Points, in no order, along strands that fork and pass close to each other.
In the rows, zero is written as 128.
Two points are linked if the straight distance between their rows is under 89.8. Some points are linked to none.
(800): [108  80 102 168 147 153 151 164 122 170  48 141 114 100  92 161 139 132
 125  98]
(419): [149 161 113 110 109 123 157  63  99  90 148 160 142 115 129 154 131  67
 122 107]
(632): [128 144 138  74 100  94 119  73 122  75 168 167 167 147 158 109 146 118
 146 126]
(1121): [157 121 140 159 109 128  65 182 141 138 110 105  80 157 141  91 143 161
 130 143]
(764): [101 102 116 153 135  75 174 177 103 105 110 172 123 109 108 162 115 170
  99 133]
(287): [164 154 149 101 111  77 125  84 151  67 144 171 191 150 171 128 147 106
 133 125]
(813): [118  82 149 112 147 103 154 158 143 148  98 116 124 129 108 142 132 147
 119 140]
(213): [157 104 138 116 153  72 146 162  97 122  93 167 138 152  84 167 122 128
 115 130]
(446): [ 72 106 144 109 121 129 116 122 108 143 175 113 111 102 162  97 120 193
 124 144]
(318): [153 121 161  96 146  78 150 126  97 117 161 138 148 121  90 145 127 106
 103 153]
(500): [168 151 192 123 113 111 147 165 153 140 125  82 147 164 144  87 133 127
 141 149]
(1318): [106 123 131  82 165 137 147  56 119 113 190 126 169  88 111 153 142  89
  95 149]
(67): [111 126 127 135  91  96 151 121 130 107 100 175 120 120 155 149 123 166
 153 134]
(871): [ 98  93 128  95 204 116 169 129 119 150 139 127 163 101  79 168 100 123
  83 137]
(309): [133 106 127  90 209 123 166 108 102 140 137 132 158  92  72 175 119  86
  79 130]
(661): [122 107 161 118 146  78 152 157  87 127 170 132 141 101  95 138 112 153
 104 156]
(605): [106 159 119 119 125 163 147  43 132  78 200 114 158 108 155 140 186  63
 106 130]
(859): [ 61 109 148 141 182 146 134 113 134 156 164 102 151  68 147 138  86 187
 124 178]
(76): [ 93 126 108  86  98 125 123  83 114 129 137 174 119 141 137 132 110 128
 163 103]
(2): [110 157 120 146 147 185 134 121 100 180 170  87 135 107 102 125  74 101
 147 107]
(738): [171 175 121 130 112 130 149  70 119  71 141 144 151 131 148 150 153  45
 118 101]
(293): [ 78 120 136  70 149 152 143  77 144 155 174  94 151 117 121 117 121 121
 128 139]
(977): [124 100  93 150 117 128  99 138 162 126  68 168  76 130 122 154 150 152
 143 165]
(1072): [167 120 144 176 104 111  69 194 128 136 107 108 106 157 143  85 135 156
 136 102]
(1207): [137 189 114  97 112 169 152  95 184  84 135  87 164 185 148 107 142  69
 144 104]
(396): [177 145 141 112 127  68 110  99 143  54 138 165 195 146 167 141 157  86
 105 107]
(131): [152 138  91 198  73 156  79 135 135 105 105 131  62 109 153  90 141 159
 112 148]
(203): [ 97 103 103 131 105 102 115 128 154 103  82 182  92 130 154 153 142 184
 142 161]
(1275): [ 70 103 117 104 133 134 165  95 141 143 125 144 136  95 134 155 114 150
 133 125]
(665): [ 87 118 132 168 122 114 170 137 102 131 146 134 132  59 145 137 101 177
 116 136]
(1117): [173 158 118 118 130 136 100 146 144 130  97 121 173 197 133 107 108  83
 157  39]
(593): [ 77  99 106 105 151 115 187 102 121 126 123 166 152  95 119 171 105 144
 105 117]
(1294): [145 130 148 137 126  80 205 140 104  99 113 148 158 102 118 156 122 122
 106 127]
(148): [ 98 120 156 120 161  99 152 140  89 139 191 131 146  76 104 143 101 163
 112 178]
(50): [132 149 113 140 123 175 124 147 126 176 115 109  88 160  97 129 121 107
 170 127]
(212): [111  83 117 118 165 143 143 115  96 176 120 123 153 101  82 156  97 105
 109  64]
(821): [166 160 130 119 109 143 132 141 131 122 124  98 161 178 132 102 110  75
 144  58]
(1194): [133 181 108  83 100 148 111 108 131 102 179 111 141 190 121 107 109  87
 158 100]
(878): [141 127 153 131 100  94 182 122 113  97 124 128 172 109 143 128 122 109
 106  93]
(364): [ 85  92 136 114 125 143 153 127 189 162  86  95 108 129 148 127 148 170
 130 148]
(1263): [147 162 126 131 116 169 152 151 117 138 132  79 148 157 111 102 107  72
 144  68]
(624): [ 94 104  92 134 105 153  78 113 142 110 128 151  62  99 165 110 154 193
 108 182]
(1193): [169 121 148 128 122  90 160 122 124  83 103 135 183 130 138 132 130  78
  98  68]
(351): [163 120 135 107 149 124 116 138 121 163  84 151 110 169  84 152 134 105
 161 132]
(790): [131 137  97 198  67 135  88 144 116 105 113 147  74 107 163 106 131 166
 135 126]
(617): [162 155 154 122 113 101 157 129 164 125  85 150 146 160 148 137 133 128
 167 153]
(1178): [162 125 182 111 117  83 133 154 149 119 119 110 165 160 149 101 131 133
 128 124]
(717): [114 123 115 170  76 116 130 134 114 116 117 156  93 112 162 125 121 168
 145 121]
(1044): [107 146 130 100 152 152 131  46 123 101 211 108 163 101 132 137 168  67
 103 149]
(1309): [105 160 137  72  86 127 121  70 125  90 173 158 148 159 176  87 144 147
 169 138]
(89): [ 79  96  86 165 154 128 128 137 110 138 127 168 101  67 104 173 104 170
 113 151]
(90): [114 103 133  80 127 126  99 120 122 159 156 111 129 158 105 112 110 113
 136  88]
(789): [142 179 143 134  76 110 123 135 135 101 147 125 145 164 184  89 108 150
 162 101]
(590): [125  97 108 177 130 126  93 159 121 108 135 125  77  66 127 113 139 187
  68 187]
(1238): [117 101 113 173 133  97 129 182 125 103 119 140  83  85 117 128 142 189
  77 192]
(1214): [183 144 140 108 167 124 139  86  96  97 145 130 132 112 102 166 165  39
  82 129]
(292): [ 72  98 138 169 184 154 110 141 137 156 157  90 126  59 154 126  92 193
 108 171]
(1203): [112 190 139  90  77 143 145  79 126  85 184 128 149 164 172  81 139 145
 169 146]
(938): [109  78 116 177 151 178 136 172 145 178  62 107 103  83 106 130 144 139
 116 120]
(509): [111  84 136 121 135  81 129 176 152 117  95 138 108 140 132 135 141 182
 112 150]
(688): [ 73 127 107  97  95 160  88 100 137 141 144 135  77 147 168 104 134 171
 159 138]
(1073): [102 115 151 114 106 127  93 144 109 147 175  97  97 133 153  87 116 176
 125 122]
(135): [168 116 143  84 160  85 152 119 108 111 111 161 144 141  83 165 130  93
 105 141]
(5): [170 180 121 160 121 136  90 174 186 148  80 140 130 175 168 114 126 146
 185 119]
(616): [185 155 118 141 140 136  74 171 138 155  81 146 157 203 120 123 120 108
 177  65]
(10): [123  68 131 173 151 143 124 192 150 153  73 103  95  96 101 121 154 154
  98 153]
(1069): [ 71  96  97 178 145 115 142 155 110 123 135 156 112  54 134 152 105 192
  93 142]
(440): [ 95  98 131 160 146 139 113 151 121 166 147 103  97  76 124 124 111 172
 115 157]
(1101): [143 175 120 160 101 144 104 165 174 126  97 108 123 182 185  96 114 156
 175  99]
(59): [124 169 121  95 116 168 157  77 157 113 156  83 149 151 130 115 142  61
 126 117]
(144): [174 138 115 162 122 113  72 157 101 149  86 162 129 182 107 134 119 121
 175  81]
(856): [ 94 122 104 148 123 112 145 133 103 127 128 180  92  86 116 173 122 166
 134 179]
(1348): [151 149 166  93 104  98 110 123 104 112 190 115 147 156 127  95 123 111
 135 129]
(1043): [141 176 153 132  80 121 164 116 127 112 148 109 148 147 160  99 119 120
 153 125]
(301): [159 121 135  96 191 130 149  90  89 129 149 123 146  95  79 165 133  62
  79 130]
(769): [173 133 115 175 120 116  78 167 129 143  65 167 116 163 126 140 133 133
 170 115]
(470): [122 155 117 110 106 159  93 158 121 143 165  77 105 189 113  93 101 127
 162  91]
(677): [144 159 131 136 124 132 142  71 125  66 171 111 147 119 157 148 191  48
  97 118]
(1070): [136 186 120 131  88 133 106 152 155 111 132 106 134 196 181  87 102 155
 176  97]
(1062): [ 79 106 109 134 166  96 191 148 102 122 131 168 148  95 105 171 100 159
  89 130]
(508): [205 158 148 112 175 129 128 101 112  94 123 119 127 143 114 155 181  22
  97 133]
(979): [ 58 109 148  77 158 152 142  75 140 153 189 100 161  97 141 107 121 163
 122 156]
(1075): [179 129 140 118 135  78 129 105 134  62 114 150 179 134 152 152 156  65
  86  80]
(681): [174 139 150 104 132  95 148 122 154 120  80 158 160 160 133 146 131 104
 144 132]
(494): [106 138 104  83 101 127 147  59 110 113 147 176 142 120 133 149 118 104
 148 107]
(1175): [141 125 177 138 118 128 144 176 141 160 117  80 114 137 130  96 133 142
 133 145]
(809): [ 99 116  92 162 108 169 122 124 144 165  95 127  79 113 129 136 129 141
 150 118]
(686): [ 93 131 125 177  92 127 156 129 111 130 135 131 106  74 157 131 116 176
 133 140]
(971): [117  86 144 104 166 112 183 143 133 150 101 118 152 115  91 150 121 120
  99 125]
(1276): [148 125 125 119 140 159 111 145 122 180  95 122 104 173  83 134 129  97
 162 112]
(1252): [145 155 155 134  91 117 185 106 119 109 143 119 161 117 144 114 131  99
 124 118]
(1122): [107  90 115 168 153 151  91 151 136 151 131 101  83  64 115 116 135 176
  85 181]
(1135): [170 127 163 149 116  92 108 180 136 135  97 122 142 161 142 105 121 136
 147  96]
(885): [ 62 106 156  85 137 145 141  97 130 146 178  95 135 104 168  92 135 199
 122 152]
(532): [161 111  98 175  94 155  77 135 166 106  75 124  76 109 150  86 153 160
  83 156]
(796): [118  91 125 100 142 135 122 112 107 170 138 114 142 128  90 136 106 101
 122  68]
(1039): [131  95  86 183 133 162  55 150 107 169 114 124  73 102  76 120 141 138
 115 144]
(573): [114  79 111 145 175 150 139 146  93 183  86 134 135 101  75 167 117 122
 122  85]
(1259): [213 157 149 108 172 110 106 105 149  82 116 135 159 162 134 152 178  38
 103 119]
(853): [116 173 126  92 101 150 126 110 157 133 142 105 113 189 148 107 126 137
 174 148]
(142): [171 167 140 136 128 110 113 147 187 145  78 154 140 171 161 130 135 143
 180 149]
(875): [149 126 154 159 110  95 173 162 102 130 100 141 130 115 120 143 121 131
 139 133]
(194): [166 109 149 156 141  91 152 179  77 138  92 153 126 125  81 159 123 126
 121 121]
(864): [208 161 154 104 149  94 135 109 152 100  96 152 176 162 134 147 149  66
 127 132]
(458): [ 70 114 118  72  97 135 106  92 130 131 154 143 110 146 160 101 125 166
 156 112]
(622): [ 87 116 106 116  96 163  81 109 141 128 142 133  63 123 179  99 149 193
 134 167]
(421): [110 120 147 144 135 151 146 149 140 175 131  84 108 110 127 117 123 143
 134 147]
(1326): [144 109 119  98 141 114  97 126 144 152  81 170 107 176 102 165 130 131
 167 139]
(1057): [113  98 116 165 148  80 147 193 101 117 123 152 104 103  90 149 123 177
  90 168]
(1218): [160 137 164  95 125  92 122 113  93 115 186 124 150 136 104 120 131  87
 113 135]
(383): [ 99 140 127  87 113 159 160  78 154 140 157  94 147 138 131 112 126 101
 134 115]
(683): [118 135 100 171 104 181 101 153 131 163 109 106  70 131 117 115 129 130
 153 128]
(55): [186 188 138 132 139 161 137 132 161  79 128  79 166 169 148 117 167  25
 118  94]
(695): [131 129  90 179 122 180  70 150 118 167 125 109  59 120  89 112 133 129
 137 146]
(792): [136  92 143 142 121 104  87 173 151 126 103 113  86 136 145 106 150 183
 112 161]
(478): [147  97  96 160 110 145  82 135 142  94 111 130  72  80 142  89 144 182
  50 178]
(1291): [107 124 138 108 118 146  96 144 113 167 171  84 101 154 116  95 108 135
 144 108]
(73): [ 77 102  95 144 117 157 136 107 137 163 110 141 100  92 129 156 112 147
 144 117]
(635): [134 161 120 124 134 182 156 128 113 164 148  77 134 137  99 115 102  76
 139  92]
(498): [152  98  89 173 125 150  84 158 152 137  40 162  82 132 103 136 161 132
 143 149]
(612): [167 121 101 191 120 155  66 172 131 147  49 152  96 154  99 122 157 118
 156 126]
(944): [ 87 144 115 126 151 173 134  78 110 163 181 115 149  88 123 135  75 112
 143 113]
(652): [ 85 120 138 115 184 113 149 104  94 129 191 147 171  67 111 155  84 149
 116 174]
(63): [ 86 114 131  84 189 118 149  81 106 118 192 147 175  79 104 155 109 129
  97 165]
(819): [143 178 109  95 105 149  96 145 129 120 159  97 128 205 118 103  96 113
 171  92]
(670): [161 176 131 116 125 159 146 122 182  87 119  74 179 175 152 101 151  49
 127  92]

A fork is a point with three links. Follow the links from the first point to the second and name the forks in between, in order.
(590) / (301): (440)
(212) / (446): (1291)
(508) / (1294): (878)
(63) / (1101): (318) > (878)
(809) / (498): (590) > (717)
(859) / (809): (440) > (590)
(421) / (769): (440) > (590) > (717)
(142) / (63): (878) > (318)

A fork is a point with three links, a tip a point with one. Leave the first point through the second and follow the links. Name the first fork or tip that comes.
(612) / (769): (944)
(1309) / (632): (878)
(1259) / (508): (440)
(1057) / (764): (683)
(76) / (494): (318)
(635) / (1263): (717)
(383) / (293): (1291)
(593) / (1062): (590)
(1073) / (446): (55)
